A landscape with many peaks, sampled at points; each row gives a point and its height.
A climber steps from a point to the highest of its 5 nearest points, and stops where none of them is higher. Distance is the straight distance between rows; heights are no part of it.
lizim: [133 103  78 141  79 144 126 133 151 105 157 115 130 188 154 154 144 160
 140 131 170 128 119]  h=68.4
Mukuf: [136 101 133 139 116 159 164 126 150 147 119  94 119  27  96 120 133  76
 132 149 108 134  78]  h=41.2
Mafu: [126 162 109 135 117 118 141 144 136 150 172 124 148 186 145 155 112 144
 146 111 174  65 108]  h=54.0
bal: [127 124  78 115 124 133 144 136 128 151 168 135 161 211 150 163  84 163
 114 107 174 109 108]  h=53.3
mazot: [112 138 127 119 148 106 122 127  99 169  97 140 100  64 117 111 103 139
 140 111 145 132 200]  h=80.1
kot: [104 115 130  90 131 139 148 106 158 142 117 125 138  50  65 121 122  61
 138 136 108 157  91]  h=30.6
lolab: [108 133 146  84 121 108 138 123 140 171 139 157 155 129  98 139 102 123
 157 131 112  99 150]  h=74.3
bemel: [157 131  95 145 107 146 129 127 158 111 143 113 132 186 165 129 139 163
 116 145 171 131 127]  h=66.8
Tokog: [159 130 137 160 121 174 139 137 125  91 135  88 134  68 133 128 165 131
 108 169 141 132 115]  h=38.6
dodi: [ 98 142 132 120 134 114 106 137  73 145  90 150  99  58 122 106 121 125
 117 125 135 135 190]  h=63.2
bapi: [120 130 110 118  71 141 157 122 158  97 140  83 139  82  93 156 145 137
 137 152  96 161  88]  h=20.0
Taz: [122 173 145 116 164 101  80 168  73 171  99 132 104 118 148  90 118 110
 126  83 132 132 170]  h=52.0
luf: [122 114 126 105 104 154 165 116 169 130 117 121 119  51  86 133 135  83
 123 139 104 148  94]  h=40.2
zad: [126 138  87 136 100 111 152 142 145 139 180 123 150 208 152 156 110 138
 144  97 193  90 116]  h=56.5
Kebe: [159 117  77 170  93 150 132 116 137  80 150  49 143 106 113 129 204 134
 147 154 146 162  95]  h=24.8
fir: [131 163 148 112 152 117  95 116  91 145 101 147  84 120 127  94 131 131
 125 105 138 117 189]  h=49.3
Sazu: [126 126  95 131 159 112 111 166 169 111 129 133 129 245 150 129  83 161
  90  97 142 156  99]  h=27.0
Vabe: [111  83 144 155 131 168 152 134 103 114 104 114 127   4 103 112 128 125
 139 164 108 127  89]  h=66.4
sor: [113 121 134 104 140  98 123 108 122 160 132 137 115  84 108 116 110 113
 177 105 116 125 177]  h=54.7
bifa: [143  84  67 183 107 104 136 155  87 128 161  75 106 113 125 108 177 128
  54 190 127 177 103]  h=58.9
mazal: [111 114 150  69 116 131 136 123 177 115 115 155 134 118  74 125 121  71
 162 149 119 129 123]  h=21.1
defis: [160 127 101 177 110 145 154 144 118  62 152  60 136  88 134 107 190 142
 116 170 149 150 120]  h=35.3
Rim: [134 114  76 168  97 159 140 111 128 108 135  74 114 149 139 130 176 159
  83 153 150 173 143]  h=60.2
Dovok: [119 130 120 100  63 141 138 124 166  88 133 102 138 126  79 168 154 117
 147 163 123 157  95]  h=24.6
Biv: [125 165 145  90 182 109 101 122 105 137 139 158 129 149 153 114  96 141
 142  81 132 105 164]  h=59.8
voga: [130 164 131  95 178 118  98 146  94 168 118 142 127 133 131  85 105 136
 127  61 120 136 190]  h=61.9
kul: [138 126 154 111  93 129 131 124 164 107 130 124 139 107 117 143 155 108
 143 155 120 123 114]  h=41.6
Voko: [104 132  79 132  67 154 153 111 151  75 156  64 155  99  67 161 169 118
 135 131 109 179  83]  h=6.9
Tula: [133 106  76 173  65 157 112 115 141  57 164  52 142 126 117 120 206 120
 156 131 116 142 115]  h=19.6
Kem: [139 135 113 164 106 153 134 111 130 125 148 114 146 124 145 151 137 155
 105 154 149 137 132]  h=63.5
Vuv: [ 95 148 136  98 196 106 133 125 101 140 147 174 142 209 132 130 104 151
 139  75 134 110 127]  h=43.7
bunu: [142 111  85 171  69 166 115 111 145  85 171  70 157 127 138 139 183 119
 158 132 132 139 143]  h=32.3
Vip: [147 116 118 178 128 134 147 132 111  74 121  72 124  72 106 119 177 158
 122 173 142 145  84]  h=46.2
mir: [129 106 145 138 124 148 148 107 151 114 101 119 117  56  92 160 138 118
 143 167 110 156  99]  h=62.4
bito: [126  94 133 171 137 124 138 145  84 143 124 116 101 133 154 125 155 131
  74 182 108 153 110]  h=52.3
maver: [156 122 143 148  91 148 127 123 154 111 139  97 147  95 144 137 150 124
 150 154 133 127 110]  h=54.6
govop: [153 129 123 165 138 142 112 141 140 150 126 112 127 170 161 108 110 121
  74 119 135 138 110]  h=58.0
Mep: [147 118 112 168 136 117 122 123 134 164 116 134 115 172 163 128 100 124
  48 105 104 170  85]  h=58.1
fonu: [112 113 148 111 186  93  93 163 150 111 123 151 131 221 158 101  93 119
 107  75 124 138 121]  h=14.2
dira: [143 133 137  93 134 102 112 119 140 133 119 153 146 169 147 139 133 150
 168 122 139  75 128]  h=60.1
Tuk: [119 153 134 105 181 120 123 121 105 142 137 188 158 186 135 132  80 148
 101  83 127 116 128]  h=20.8
Sas: [149 142 146 125 164 114 104  93 116 120 105 151 113 136 142 124 134 149
 129 132 123 119 151]  h=31.5
kiseg: [130 138 146 154 142 136 106 141 113 130 106 125  80 150 181 106 133 107
  87 122 116 128 127]  h=53.7
Falun: [119 147  98 131 154 115 159 148 137 159 164 151 147 234 116 168 104 156
 116  97 164  96 109]  h=47.4
kovik: [125 140 132 103  99 163 159 119 169 103 116 123 127  65  70 155 126  99
 129 155 100 163  83]  h=36.7
goguf: [102 149 137 115 151  96 122 106  85 134  95 154  84  90 120 124 123 131
 120 113 126 124 190]  h=58.4
rarub: [105 131 141 100 113  90 142 114 137 156 136 147 137 153 125 161 128 130
 167 128 112 104 130]  h=61.7
kub: [141 146 141 156 133 149 129 109 131 118 119 130 108 161 154 131 130 133
  84 154 134 125 139]  h=55.2
Farer: [118 121 159 144 134 132 122 116 110 142 123 134 123  56 122 128 118 111
 116 156 135 109 156]  h=58.8
naro: [126 126 158  81 117 111 124 134 171 138 131 146 148 108  97 122 128  79
 164 144 118 103 146]  h=25.2
bim: [108  89 149 150 170  80  98 172 161 146 147 136 161 179 154 131  56 131
  93  41 102 156 109]  h=3.9
mis: [153 110  80 174  94 149 132 116 137  81 180  54 132 119 142 132 185 130
 113 155 150 154 137]  h=33.3
nop: [ 97 117 145  60 134 108 151 126 127 155 109 165 135 152 107 123 115 130
 190 133  96  90 159]  h=68.3
nep: [114 129  89 133 155 113 143 164 154 125 148 128 120 235 136 169 104 165
 116  87 198 111  95]  h=42.9
Tolat: [126 145 153  90 176 108 122 101 117 155  91 134 105 108 113 116 103 161
 175 103 131 146 208]  h=52.4
zoz: [137 133 152 113 123 109 113  80 126 132 124 170 137 126 121 142 126 143
 133 131 116 119 154]  h=49.4
ved: [149 106 110 184 144 105 125 140 112 184 108 113 112 157 170 110  98 126
  61 123 111 150  93]  h=56.4
riv: [137 110  97 179 126 130 153 150  88 128 122  92 104 137 145 130 179 141
  70 189 120 171 106]  h=55.6
dar: [153 117 108 171 121 125 123 148 124 154 132 102 114 148 180  86 111 112
  59 130 106 151  98]  h=57.7
vur: [138  93 141 160 116 136 154 117 109  95  97 123 134  34  79 135 143 122
 143 164 123 135  94]  h=77.3
Faf: [116 131 123 104  81 151 136 113 178  91 119 113 138  98  79 166 140 118
 146 160 116 164  91]  h=28.0
bulo: [106 161 147  87 174 113 112 129  83 160 143 159 131 137 124 107  89 148
 133  68 117 143 170]  h=71.7
tuvo: [103 152 106 129 180 102 177 138 139 163 149 138 151 229 127 179 106 172
 149  85 166  84 111]  h=43.2
noda: [130 148 117 129 149 100 157 148 127 171 166 153 160 203 144 161  82 154
 145  91 163  74 108]  h=48.2
repa: [136 152 164 138 152 131 101 105 114 119 100 153  99 133 146 114 126 128
 100 130 117 108 120]  h=22.2
Ralaf: [ 94 144 138 116 144 110 100 127  85 151  87 152  86  77 102 127 125 142
 131 112 133 143 179]  h=61.6
Dis: [143 150 127 139 151 120 116 119 126 151 137 151 136 173 139 114  85 137
  70  96 119 119 112]  h=36.8
tafi: [118 138 100 132 167 120 122 158 138 120 139 144 125 216 126 136  84 168
 110 105 166 121  99]  h=34.9
Ser: [125 103 142 143 140 145 128 125 130 113  89 134  98  39 111 120 138 105
 145 139 128 117 151]  h=49.7
lep: [123 109 165 122 128 127 113 117 177 127 116 147 137  64 121 123 117 107
 168 145 118 101 148]  h=43.1
gil: [118 125 127 119 174 113 116 142 147 117 113 146 120 204 147 142  86 153
  86  97 117 147  97]  h=21.8
mas: [140 157 143 125 170 120  91 125 103 133 119 142 118 138 150  95 108 130
 113  98 130  90 158]  h=43.3
rifab: [146 124 127 137  84 114 129  94 142 119 139 144 148 161 130 165 137 159
 141 157 139 125 125]  h=61.8
nen: [117  86 128 164 181 113  98 149 158 137  95  96 113 164 187 114  91 147
 104  83 116 150  83]  h=24.9
fanol: [133 129 123 130 147 122 129 133 130 136 156 156 133 206 137 137  75 157
  92 105 146 122  94]  h=47.5
kebu: [114 135 104 121  67 151 134 102 161  75 142  90 138 124 103 171 175 121
 151 151 116 144  90]  h=18.1
ruv: [154 101 101 146 106 158 128 121 145 125 146  78 115 188 164 115 145 146
  76 146 137 155 151]  h=74.1
faso: [136 129 111  84 140 186 149 110 174 100 111 133 131  86  69  99 123  65
 142 166 145 155  67]  h=23.1
sama: [144 137 116 121 137 122 114 135 125 118 164 149 145 174 152 127  86 145
 107 118 151 105 116]  h=37.0
ruso: [ 88 121 153  66 146 113 156 127 110 186  95 164 119 166 116 117 121 142
 196 105 102 109 178]  h=68.2
latu: [111 148 140 129 200  74  85 146 117 136 104 147  96 173 166 102 114 118
 132  35 106 164 119]  h=33.5
darik: [135 136 137 105 129 112 114 109 149 122 145 150 136 172 136 128 113 145
 160 126 128  80 133]  h=45.4
fanud: [137 130 138 175 131 127 117 136 108 147  94 117  82 156 172 111 156 115
  93 171 107 141 119]  h=57.9
bor: [111 121 122  97 114 125 139 100 171 117 101 140 116  73  90 143 133  81
 157 145 109 160 115]  h=37.3
zasan: [111 107 153 131 135 136 141  94 147 117  81 142  95  52  97 145 149 106
 164 141 115 128 129]  h=55.3
ral: [136 115 107 142  46 134 143 118 137 113 162 125 150 153 136 176 137 151
 127 149 142 125 123]  h=80.0
Fegul: [134 145  99  74  67 192 156 136 183  99 147  95 161  66  68 131 123  86
 122 153 139 166  73]  h=4.6
sugu: [119 124 146  72  98 101 141 151 147 150 151 163 163 147  77 144 125 105
 149 147 117  88 121]  h=58.5
vibiv: [125 118 129 128 211  87  89 137 122 118 105 140 117 185 163 107  97 113
 128  61  96 157 107]  h=27.9
Boku: [111 135 124 118 187  96  98 123 119 134 119 169 125 186 146 125  97 133
  72  82 112 136 102]  h=21.2
fis: [ 93 112 145  78 113 100 158 131 125 163 128 145 154 147  87 144 125 125
 179 121 111  85 151]  h=65.7
razo: [141 155 133 132 136 131 114 104 144 114 115 141 122 170 148 141 135 167
 107 146 133 121 144]  h=44.8
Nof: [137 134 154 135 132 125 130 109 120 141 123 161 125  87 129 147 125 118
 103 129 118 110 169]  h=62.5
Gopu: [156 150 129 149 121 136 132  99 129 116 126 123 109 143 148 151 129 162
  94 159 144 138 131]  h=55.9
nup: [115 159 130 103 157 121  89 142  80 141  74 156  83 104 135 110 129 128
 133 106 137 132 180]  h=55.5
supat: [141  69 133 153 129 156 148 137  70  74  98 117 126  41  82 123 156 161
 109 196 118 146  89]  h=52.1
Seson: [134 139 122 127 140 108 140 152 116 156 161 156 166 187 146 145  88 149
 122 103 153  72 114]  h=42.3
doto: [ 92 128 136  78 133 106 144 115 112 166 127 158 147 130 101 124  95 122
 186 103  92 100 177]  h=64.4
Kosal: [127 124 103 158 128 130 115 140 148 147 140 134 147 191 144 141  88 135
  62 104 117 155  94]  h=60.6
fivu: [135 124 131 173 121 128 135 142  75 139 111 126 104 106 139 118 144 128
  80 168 104 142 121]  h=47.1
nubi: [166 131 106 130 116 163 108 139 148 113 148 122 131 184 168 109 105 137
  81 117 151 135 128]  h=55.8
denol: [144 107 106 164 122 137 125 148 133 134 129  59 111 170 180 103 160 125
  72 158 134 168 112]  h=65.2
mivo: [148 143 146 153 105 137 134 112 149 132 142 120 158  80 145 147 129 119
 129 156 127 106 118]  h=72.9
lape: [ 97 162 128 101 196 110 108 117  87 147 122 165 135 175 127 116  98 145
 124  74 104 133 154]  h=54.2
reko: [120 140 149 110 168 108 121 106 114 146 104 159 109 101 110 112 105 146
 150 101 139 130 187]  h=59.6
pur: [140 123 103 142 137 135 132 146 139 150 156 131 148 199 147 121  87 162
  68 110 144 131  89]  h=66.6
tuset: [152 143 153  95 165 124 100 117 114 130 144 161 135 167 144 128 107 135
 141 109 144  80 155]  h=49.2
Foni: [139 110 137  99 121 178 154 117 169 119  97 114 109  33  79  91 138  51
 143 150 115 136  67]  h=32.4
mika: [123 125  66 162  71 143 136  94 135  76 148  55 135 111 111 147 205 134
 151 146 114 170  96]  h=11.2
Ziz: [113 102 119 147 163  91  88 131 160 126 104 150  90 217 170 141  99 124
  78  90 125 157  89]  h=17.9
folu: [144 135 152 112 119 122 125 113 155 135 134 145 155  87 127 146 112 128
 137 146 121 104 149]  h=50.6
sonef: [131 134 104 122  77 110 145 116 135 144 155 132 160 153 121 171 131 136
 133 148 139 107 119]  h=66.5
bupo: [130 123 148 111 127 107 114 102 150 141 138 160 151  71 127 125 123 123
 144 126 118  93 167]  h=56.0
dede: [163 142 150 147 112 146 152 131 144  88 129  78 142  86 142 143 154 131
 154 172 142 149 103]  h=43.5
bigep: [112 160 149 133 150 115  81 146  99 164 119 136 100 114 158  85 118 102
 100  82 134 128 147]  h=44.7
lof: [108 125 150 118 131 100 116  96 130 154 132 158 140  72 118 129 112 119
 146 111 116 109 176]  h=60.0
bupe: [121 102 134 118 117 127 159 106 171 123  98 118 128  60  84 144 143 112
 141 149 116 159 102]  h=51.4
fuvup: [107 122 117 107 176 125 110 180 155 114 139 144 130 237 139 118  81 146
 108  88 159 125  93]  h=23.4
zan: [161 101 109 178 104 118 137 161  89  81 164  65 124  94 129  86 185 115
  75 192 143 156  93]  h=53.1
gizak: [119 138 128  86 175 121 121 155 108 158 153 162 159 165 136 128  91 143
 166  71 131  78 149]  h=73.7
gudam: [134 155 157 108 165 122  82  97 109 116 117 152 122 138 136 118 125 124
 145 103 130 114 171]  h=40.1
gebev: [ 83 111 160  68 144 123 143 135 122 187  97 146 126 170 113 109 117 130
 224  87 111 106 189]  h=64.3
zogaf: [104 165 157  94 163 115 113 153  86 161  70 149  75 102 124  88 114 149
 150 116 147 157 191]  h=47.6
Komok: [122 145 126 110 175 100 121 128 116 146 133 169 137 182 135 134  89 136
  84 101 121 133 122]  h=16.5
mev: [158 139 133 148 125 144 113 118 142 117 130 138 132 166 160 132 120 151
 116 140 152 126 132]  h=57.0
Kugak: [130 123 136 133 108 120 128  98 140 139 141 153 148 139 131 171 113 150
 136 147 121 106 118]  h=45.8
dob: [130 136 150 163 120 147 137 147  99 126 127 117 121  74 145 110 140 117
  84 153 117 115 141]  h=44.6
gurul: [ 93 126 140  59 142 125 125 125 111 157 106 165 119 158 110 117 104 157
 214  90 110 119 184]  h=67.0
tekuf: [106 132 135  88 163 134 130 147 107 179 142 168 143 159 137 103  82 135
 202  80 129 100 183]  h=68.1
paz: [129 130 151  97 111 137 125 129 188 115 113 129 135  97 114 138 136  79
 159 156 118 105 120]  h=32.1
temor: [126 136 133 174 147 128 113 134 105 167 128 123  99 134 176 111 102 106
  77  99 110 127 103]  h=53.4
Duzu: [136 128 104 157 103 126 169 115 119  84 120  65 125  70 114 146 183 152
 141 176 127 160  84]  h=42.4
gobag: [134 162 140 115 168 114 100 128 106 157 136 161 136 161 160  91 105 134
  97  76 113 123 157]  h=41.8
liv: [128 129 129  86  76 138 136 128 180 110 126 126 140 126  89 156 150 109
 149 177 123 133 110]  h=31.0
Zoma: [103 182 133  92 181  96 107 169  73 193 107 145  94 119 137 100 107 142
 133  63 109 161 165]  h=42.8
Betan: [148 138 106 129 137 121 141 150 121 147 157 149 154 184 141 139  93 144
 126 100 166  81 108]  h=45.7
muv: [122 122 145  98 130  94 119  91 119 156 121 154 137 106 111 148 124 139
 170 123 109 106 162]  h=64.9
Somir: [104 115  80 160  40 157 121 108 146  94 191  91 157 150 118 153 160 115
 137 117 119 131 128]  h=37.7
Duvov: [121 133 129 118 186 113 118 133 120 126 134 172 128 221 128 125  77 133
  92  95 131 128 112]  h=18.2
bam: [155 126 141 170 107 141 136 117 120 126 131 119 140  91 152 140 117 140
  80 160 122 139 126]  h=55.1
Meto: [135 142 141 155 157 122  98 140  89 149 104 134  87 133 174  93 127  83
 103 108 123 136 123]  h=48.1
salar: [103 135 137 109 168 116 153 142 108 170 168 178 173 179 134 134 108 151
 146  90 123  69 129]  h=66.0
lif: [129 134 130  92  73 113 151 134 148 135 159 135 165 139  95 164 123 105
 139 153 129  89 109]  h=50.5
sagap: [118 142 154  74  91 127 128 134 173 118 124 129 138 131 109 124 135  96
 169 150 120 119 115]  h=23.8
Kigot: [120 133 104 116  60 158 124 128 172  80 128  87 134 137 122 151 159 116
 154 135 125 142  98]  h=19.3
sil: [135 138 132 112  68 134 128 151 162 101 139 111 156 117 108 144 150  97
 161 159 125 119 106]  h=34.4
zozup: [135 115  98 158  90 150 121 102 137 101 151 106 133 177 137 153 128 150
 123 148 169 148 135]  h=74.7
paba: [132 125  90 157  56 148 139 120 147 102 187  68 159 116 141 150 167 133
 129 141 139 143 133]  h=37.1
dol: [139 123  95 147  54 162 130 120 164  84 162  80 139 122 144 146 165 122
 153 155 127 142 115]  h=26.7
guv: [133 117 132 133 102 164 176 128 162 119 135  95 135  41  82 120 131 101
 134 143 111 149  62]  h=48.7
savod: [105 117 155  68 152 122 135 133 126 158 110 149 122 167 117 110 126 144
 216  83 103 106 175]  h=74.0
Patan: [110 162 137  91 181 121 124 143  78 158 153 171 144 166 126 113  77 162
 139  62 119  96 175]  h=82.5
gik: [107 134 112 126 183 104 122 145 110 129 147 175 157 224 137 151  93 158
 121  95 134 106 110]  h=24.0
Bufu: [ 96 155 135 118 188  89 100 138  83 166 115 161 111 159 147 119 104 131
 106  47  97 162 134]  h=40.0
Fofi: [141 141 106 152  73 140 123 100 142 103 135 118 147 174 139 155 130 160
 124 159 162 136 112]  h=68.0
Ledud: [113 141 149  63 166 133 109 133 111 172 118 140 132 151 110  93  94 154
 212  77 136 118 190]  h=65.8
lovo: [137 120 128 142 108 147 162 103 130 121 117 104 120  45  95 169 155 126
 139 147 107 158  75]  h=62.1
tifo: [114 122 122  85 136  85 119 106 123 163 110 142 123 102  92 124 108 140
 174 120 103 147 176]  h=56.2
giv: [148 110  79 182 109 135 141 150 100 108 164  61 126  98 125 113 177 138
  62 165 149 165 146]  h=65.9
nomo: [129 123 139 163 143 138 128 142  61 129  91 158 101  92 140 125 141 127
  81 153 105 147 129]  h=41.7
vube: [153 143 120 119 104 112 116 125 133 120 140 151 138 182 143 138 121 132
 138 132 164  89 108]  h=66.7
Sof: [124 136 100 155  79 148 165 122 146  99 140  62 126  78  97 160 168 138
 140 160 113 174  75]  h=25.3
Pomum: [143 131 161 175 129 145 141 140 115 119 121 131 115  60 130 108 140 115
 109 151 125 112 127]  h=47.7
lib: [125 106  67 179  62 156 132 106 145 112 182  85 164 133 132 146 167 122
 110 140 125 154 157]  h=49.5
fube: [128 142 158 135 119 124 127 127  92 142 119 154 123  55 129 130 131 134
  94 129 119 118 156]  h=62.2
nid: [123 160 121 127 176 101 109 126 101 154 117 155 111 154 139 120  82 115
  84  72 103 153 117]  h=31.3
zikik: [121 113 124 156 172  86 106 126 120 138  98 155 104 181 150 108  91 123
  84  74 104 164  95]  h=26.4
larot: [119 142 144 138 138 123  99 129  62 138  83 150  74 113 135 108 145 117
 105 142 124 136 156]  h=35.9
vibo: [123 168 132  65 184 127 113 167 103 160 118 136 128 137 145  90  90 161
 160  65 134 146 210]  h=54.9
Tene: [137  96 154 144 150 146 142 135 102  85  93 128 100  37 126 111 158 127
 113 173 139 132 121]  h=52.5
Buso: [105 115 141  85 113 133 145 107 184 114 104 154 132  87  67 136 127  84
 150 171 119 154 107]  h=26.9
Bepo: [117 140 152 124 129 123 114 147  88 145  99 135 102  45 117 114 116 118
 117 115 123 114 178]  h=59.1
Tif: [137 136 135 105 158 121 105 141 128 140 150 155 163 178 147 136 112 144
 135 103 149  81 135]  h=34.6
Votun: [136 131 101 122 112 122 124 140 143 114 162 116 138 191 175 135 124 147
 132 121 179  89 115]  h=60.3
Zemo: [109  72 141 142 133 157 142 124 107 110  81 128 101  13  94 122 156 117
 147 154 127 140 116]  h=62.8
Robi: [147 149 139 136 160 139 113 122 128 128 137 150 143 167 151 106 109 123
 111 117 123 109 136]  h=34.0
vepes: [131 112 157 153 121 159 119 153  96  97 120 131 112  51 132 101 143 105
 118 150 137 111 151]  h=48.9
Kunav: [132 140 131 152 152 125 110 128 107 149 128 143 117 144 160 108 105  96
  78 104 109 128 133]  h=49.8
fenuz: [118 113 148 119 133 134 117 107 165 102  96 127 113  77 106 129 158 117
 160 156 110 134 128]  h=79.7
pavab: [130 103  77 170  65 152 130 101 139 111 162 115 156 141 138 174 152 159
 118 141 146 153 122]  h=66.9
gugeb: [127 131  98 133  68 122 145 109 140 108 141 132 144 176 136 197 143 146
 151 125 156 122 117]  h=71.1
tizum: [136 141 133 132 134 120 115  89 137 122 116 147 134 151 137 145 130 147
 127 146 118 113 132]  h=32.0
tev: [104 140 108 106  57 146 139 113 177  99 143 111 134 114  81 169 148 120
 137 143 125 165  78]  h=23.2
Vufi: [162 125 131 175 117 145 148 130 111  88 116  79 118  81 120 120 174 151
 130 191 152 146 111]  h=39.1
zug: [124 146 139 110 135 114 148 140 142 149 127 159 144 188 137 137 135 126
 180 131 127  51 121]  h=73.3
vafig: [159 115  94 188 115 149 146 122 114 139 131  99 103 149 158 115 159 143
  71 170 135 165 115]  h=59.9
nozok: [122 137 119 111  66  99 133 132 154 144 150 145 152 154 106 166 140 136
 155 140 139 115 114]  h=56.1
vid: [130 126 143 106 138 105 125 115 149 157 125 140 111  52 114 111 111  93
 149 111 134 102 191]  h=47.8
magu: [ 99 127 153  77 134 109 142 128 131 162 102 165 132 189  97 152 131 123
 188 131 104  82 133]  h=74.6
ses: [117 135 160  77 151 119 127 138 129 162 115 159 121 185 118 122 131 137
 202 114 110  64 143]  h=82.1
tal: [166 141 128 142 109 141 121 130 143 127 127 107 108 173 166 122 136 128
  78 149 146 143 110]  h=59.0
ruror: [131 118 139 152 199  83  90 136 117 123  93 140  97 179 177 106  91 110
 117  61 102 153 102]  h=29.6
viv: [138 116 112 159 123 127 118 141 151 151 129  98 131 187 165 131  95 127
  55 120 117 159  93]  h=59.7
Reg: [121 138 135 110  93 116 139 110 136 150 155 162 158 133 102 150 120 126
 154 132 122 113 114]  h=55.4
Zus: [122 119 157 122 127 138 122 111 152 130 119 122 132  62 131 123 112  94
 149 132 132 110 139]  h=44.4
zot: [148 123 105 191  86 161 135 115 139  68 152  57 130  98 138 125 188 132
 134 142 133 155 119]  h=30.1
kol: [137 128 121  67 122 161 159 122 178  99 144 147 155  74  55 118 106  73
 126 152 144 144  90]  h=13.5
Nuta: [123  85 138 120 136 152 126 135  87 107  80 135  88  14 108 110 140 128
 141 148 124 156 135]  h=54.8
Lagol: [108 105 137  87 142 104 138 110 167 115 105 155 111  69  92 116 143  90
 176 122 108 134 137]  h=26.6
dimad: [ 75 115 137  75 138 128 164 136 109 171 100 155 117 186  92 137 142 115
 194 100  87  81 153]  h=60.8
doke: [140 116 114 175 103 152 160 136 114 124 163  74 138 113 142 122 148 150
  65 148 135 162 126]  h=57.1
par: [136 171 154 131 160 126  86 133  97 144 108 149 103 129 170  94 126  96
  94  94 125 132 149]  h=41.3
tato: [149 130 107 188  99 158 143 134 124  93 162  52 147  91 147 112 176 131
 129 171 150 148 126]  h=41.4
ror: [139 131  82 140 106 132 121 147 143 132 162 120 152 200 153 147  90 147
  86 108 161 113 118]  h=58.6
gura: [105 135 151  97 160 122 127 133 110 156 148 146 152 167 132 110 103 135
 200  82 115  78 160]  h=69.2
Ruvev: [147 133 156 140  95 143 125 118 176 106 131  91 123  77 132 140 149 108
 147 167 130 136 124]  h=51.9
pekos: [157 119 158 174 131 167 133 164  93 102 141 104 128  62 142 110 152 114
 103 168 139 122 127]  h=43.4
Mef: [134 155 146  87 169 115 101 143 109 147 104 153 115 147 143  91 101 154
 179  73 136 109 189]  h=62.6
bep: [139 101  72 173  59 164 117 114 152  61 174  63 154 132 117 129 205  87
 150 125 118 122 120]  h=23.3
loka: [145 137 145 188 122 143 155 127 101 121 141 108 136  95 150 132 151 128
  68 174 126 135 124]  h=49.9
nin: [149  98 122 178 120 132 142 183  80 100 152  73 123 105 133  95 157 124
  79 178 139 143 100]  h=53.5
mor: [120 117 145  64 131 123 130 123 177 129 120 144 128 114  96 108 146  79
 177 139  92 118 147]  h=20.4
gile: [136 112 154 111 146 106 118 123 162 116 112 132 110  60 119 119 137  97
 169 133 133 122 166]  h=36.6
pupe: [114 108 153 124 141 141 123 133 116 122  75 128  81  27 109  93 136 101
 160 132 162 136 169]  h=44.9
Rege: [127 136 151 130 140 119 114 103 112 147 120 161 115  73 135 132 118 131
 112 127 123 104 166]  h=77.8
nulu: [122 112 145  79 149 106 112  94 118 154  93 155 119 145 115 118 121 150
 197  94 125 124 200]  h=59.4
sadi: [145 119 120 188 128 138 158 150  86 134 144 108 112  86 127 110 155 122
  68 177 111 141 112]  h=45.6
giz: [159 115 137 179 123 143 145 158  92  95 133  94 129  75 118  91 163 109
 107 196 123 145 123]  h=44.0
Noven: [158 123 115 172 135 150 123 127 119 126 107 100  89 165 177 122 143 131
  74 172 136 149 106]  h=61.1
Kolo: [125 111 151  90 147  97 131 111 133 137 115 169 130 156 135 140 137 142
 175 126 125  90 152]  h=52.7
Far: [152 150 148 142 141 144 106 126 147 135 130 131 117 163 163 112 115 130
  78 131 137 130 122]  h=56.3
nug: [145 147 121 124 121 102 132 149 154 147 151 128 156 196 149 138 127 138
 160 122 158  71 105]  h=61.0
Vuna: [140 136 143  90  55 118 142 144 163 126 153 134 163 131 117 157 121 103
 157 154 137 102 117]  h=43.0
Zofo: [102 128  86 124  47 160 139 136 155  63 151  88 127 137  93 150 194 125
 146 130 123 149 109]  h=12.2
kugi: [114 116 129 171 178  88 116 122 128 161  76 127  94 163 164 123  94 125
  83  93 100 145  90]  h=26.5
Luda: [118 144 159  81 155 124 102 113 106 149 141 149 144 146 148 107 108 146
 181  87 134  94 176]  h=67.5
dabir: [151  87 143 156 136 159 146 142  87  83 119 110 105  52 117 126 163 143
 116 190 127 135 100]  h=48.0
reta: [ 90 117 150  51 123 112 148 137 140 145 130 142 147 130  73 102 110  81
 172 119 109 109 173]  h=49.1
viso: [150 122 112 182  89 163 136 132 128  98 171  85 149 101 148 145 136 139
 104 149 153 147 136]  h=52.8
Fim: [124  86 142 142 149 152 135 146  76  95  94 145 122  27  99 110 153 138
 130 152 127 154 115]  h=57.8
tiv: [141 105 114 166 100 140 168 114 109 114 101  76 138  43  96 134 170 154
 128 168 118 151  78]  h=61.2
Moli: [115 115 152 137 132 149 116 155  90 104  93 139 107  34 129 106 147 112
 125 142 136 112 163]  h=52.2

For each start below, name the point where the climber stops.
Kunav -> ruv
vibiv -> Patan
nen -> Patan
mor -> Rege
mis -> zozup
tuvo -> ses
Tula -> ral
Betan -> ses
bigep -> Patan
Seson -> ses
Meto -> ruv
sil -> ral
